Each row is a point on a landscape with many peaks, with its height.
A climber steps from a point to the highest of its 4 nearest points, and stops where none of them is higher. Distance is the straight distance between rows; heights are no part of it.
mabon (h 0.54): 41; 14; 42; 50; -9; 69; 8; -90
tizir (h 1.03): 30; -13; -14; 27; 63; 32; -48; -63
kibi (h 5.97): 5; 5; 62; -18; -26; 14; -2; 1
bop (h 3.24): -70; 18; -31; -52; -24; -41; 24; 56
dib (h 0.95): 39; -19; -21; 23; 72; 29; -55; -55
tek (h 5.79): -68; 6; -14; -44; -33; -6; 39; 32
bisu (h 6.52): 17; 10; 13; 33; 24; -27; -4; -8
komit (h 0.57): 51; -20; 3; 27; 56; 41; -65; -74
Mup (h 0.61): 32; 45; 66; 10; -12; 71; 33; -44
Gib (h 4.75): -44; 10; -56; -54; -7; -39; 4; 71
mam (h 3.07): 19; 32; 69; -6; -11; 28; 15; -14
gabis (h 1.45): -80; 23; -6; -36; -49; -29; 58; 40
Rog (h 3.96): 20; -21; -17; 24; 5; -45; -14; 22
Nege (h 5.84): -20; -9; 57; -32; -47; 22; 7; -3
Ves (h 0.96): -81; 24; -13; -42; -48; -54; 41; 50
befov (h 5.75): 20; -31; -41; 14; -6; -41; -12; 39
zurod (h 0.31): 38; -13; 20; 38; 28; 52; -40; -96
vedip (h 3.19): -13; 6; -94; -25; 8; -62; -13; 95
Dedal (h 5.50): 12; -29; -56; 2; -6; -34; -4; 54
zuf (h 2.38): -65; 9; -28; -51; -26; -15; 29; 43
biv (h 6.88): -15; -15; 42; -33; -41; 20; 5; 6
zakob (h 2.36): -80; 18; -15; -44; -40; -28; 44; 41
dafe (h 2.34): 13; -12; -9; 30; 21; -49; -20; 4
Zunu (h 3.04): 25; 24; 45; 21; 8; 4; 10; -12
bube (h 1.35): 18; 19; 9; 41; 34; 16; 5; -46
vovuz (h 0.77): -40; -15; 19; -39; -45; 20; 20; 7
fum (h 3.80): -9; -5; -76; -28; 1; -37; 0; 76
legum (h 5.41): 5; -26; -33; -17; -13; -15; -2; 51
fosug (h 4.08): 19; -22; -9; 11; -6; -31; -7; 28
bekam (h 0.43): 34; -5; 24; 45; 19; 53; -22; -93
Gafid (h 3.88): 7; 6; -8; 33; 53; -32; -20; -23
ved (h 1.32): 19; 25; 19; 38; 27; 7; 7; -31
Molo (h 6.25): 18; -2; 40; -7; -16; -4; -1; 13
fep (h 6.68): -28; 11; -71; -47; 1; -50; -8; 86
Badi (h 4.94): -29; -10; -35; -46; -17; -6; 13; 49
gugup (h 5.14): 12; -30; -43; -3; -11; -26; -5; 49
Gofi (h 0.48): 29; 29; 27; 41; 16; 39; 17; -50
Desit (h 0.24): 53; -19; 13; 32; 48; 44; -66; -86
tuza (h 4.10): -62; 16; -40; -55; -15; -43; 10; 63
lis (h 5.35): -4; 11; 75; -24; -33; 26; 6; -10
Nepep (h 6.23): -3; -24; -4; -25; -27; 4; 3; 33
gozez (h 3.72): 11; 1; -11; 31; 45; -45; -25; -12
zun (h 6.40): -2; -19; -57; -23; -7; -23; 1; 62
mir (h 2.79): 13; 8; 3; 32; 34; -31; -10; -12
puvet (h 3.53): -46; -9; -15; -45; -31; 7; 25; 27
fon (h 2.92): 19; 0; 10; 28; 13; -36; -11; 3
deta (h 0.62): 38; 27; 39; 41; -3; 66; 21; -67
Gub (h 0.93): 39; -16; -6; 30; 57; 41; -53; -69
bevu (h 3.59): 24; 15; 31; 26; 11; -11; 5; -3
bopa (h 5.44): 17; -18; 4; 1; -17; -20; -7; 30
Suzum (h 1.52): 14; 8; -3; 40; 47; 25; -12; -58
buto (h 0.50): 31; 10; 26; 48; 8; 54; -4; -87
Sak (h 0.86): 22; 10; 11; 46; 26; 42; -5; -70
kan (h 5.30): 11; -27; -18; -12; -15; -14; -5; 40
gurol (h 1.38): 30; 38; 55; 18; 1; 42; 21; -30
tofo (h 5.08): 8; 8; -14; 31; 61; -21; -24; -32
Foniv (h 0.70): 31; 28; 32; 38; 7; 51; 19; -55
norek (h 1.13): 20; -2; -21; 28; 70; 13; -33; -49
fos (h 6.43): 0; -13; 34; -23; -31; 11; -2; 11
sivov (h 5.69): -21; -21; -4; -38; -30; 9; 13; 27
Lib (h 0.25): 27; -7; 9; 39; 33; 46; -28; -83
govap (h 5.21): -18; -21; 27; -34; -41; 14; 6; 13
tovef (h 4.69): -26; -5; -46; -43; -11; -13; 9; 58
bif (h 0.69): -79; 22; -2; -37; -64; -54; 55; 58
zofiz (h 5.29): 21; -10; 14; 16; -2; -31; -7; 16
Mek (h 2.86): 13; 15; 0; 38; 44; -2; -5; -35
sakom (h 5.59): -16; -18; -27; -36; -21; -2; 7; 44
buve (h 0.39): 42; 31; 51; 33; -16; 77; 26; -70
Mil (h 3.21): -52; 5; -36; -51; -17; -20; 20; 52
poga (h 5.02): 12; -31; -39; 27; 11; -56; -26; 23
Deneb (h 6.76): -6; -20; 19; -29; -29; 9; 3; 21
bame (h 6.05): 19; -4; 21; 10; -8; -17; -3; 16
suru (h 2.56): -62; -5; -1; -38; -40; 10; 41; 20

Where does a climber stop that starts at each point below?
tuza: fep
Mil: Deneb
Foniv: biv
buto: tofo
bekam: tofo
Zunu: bisu
dafe: befov
Desit: tofo
komit: tofo
kibi: biv
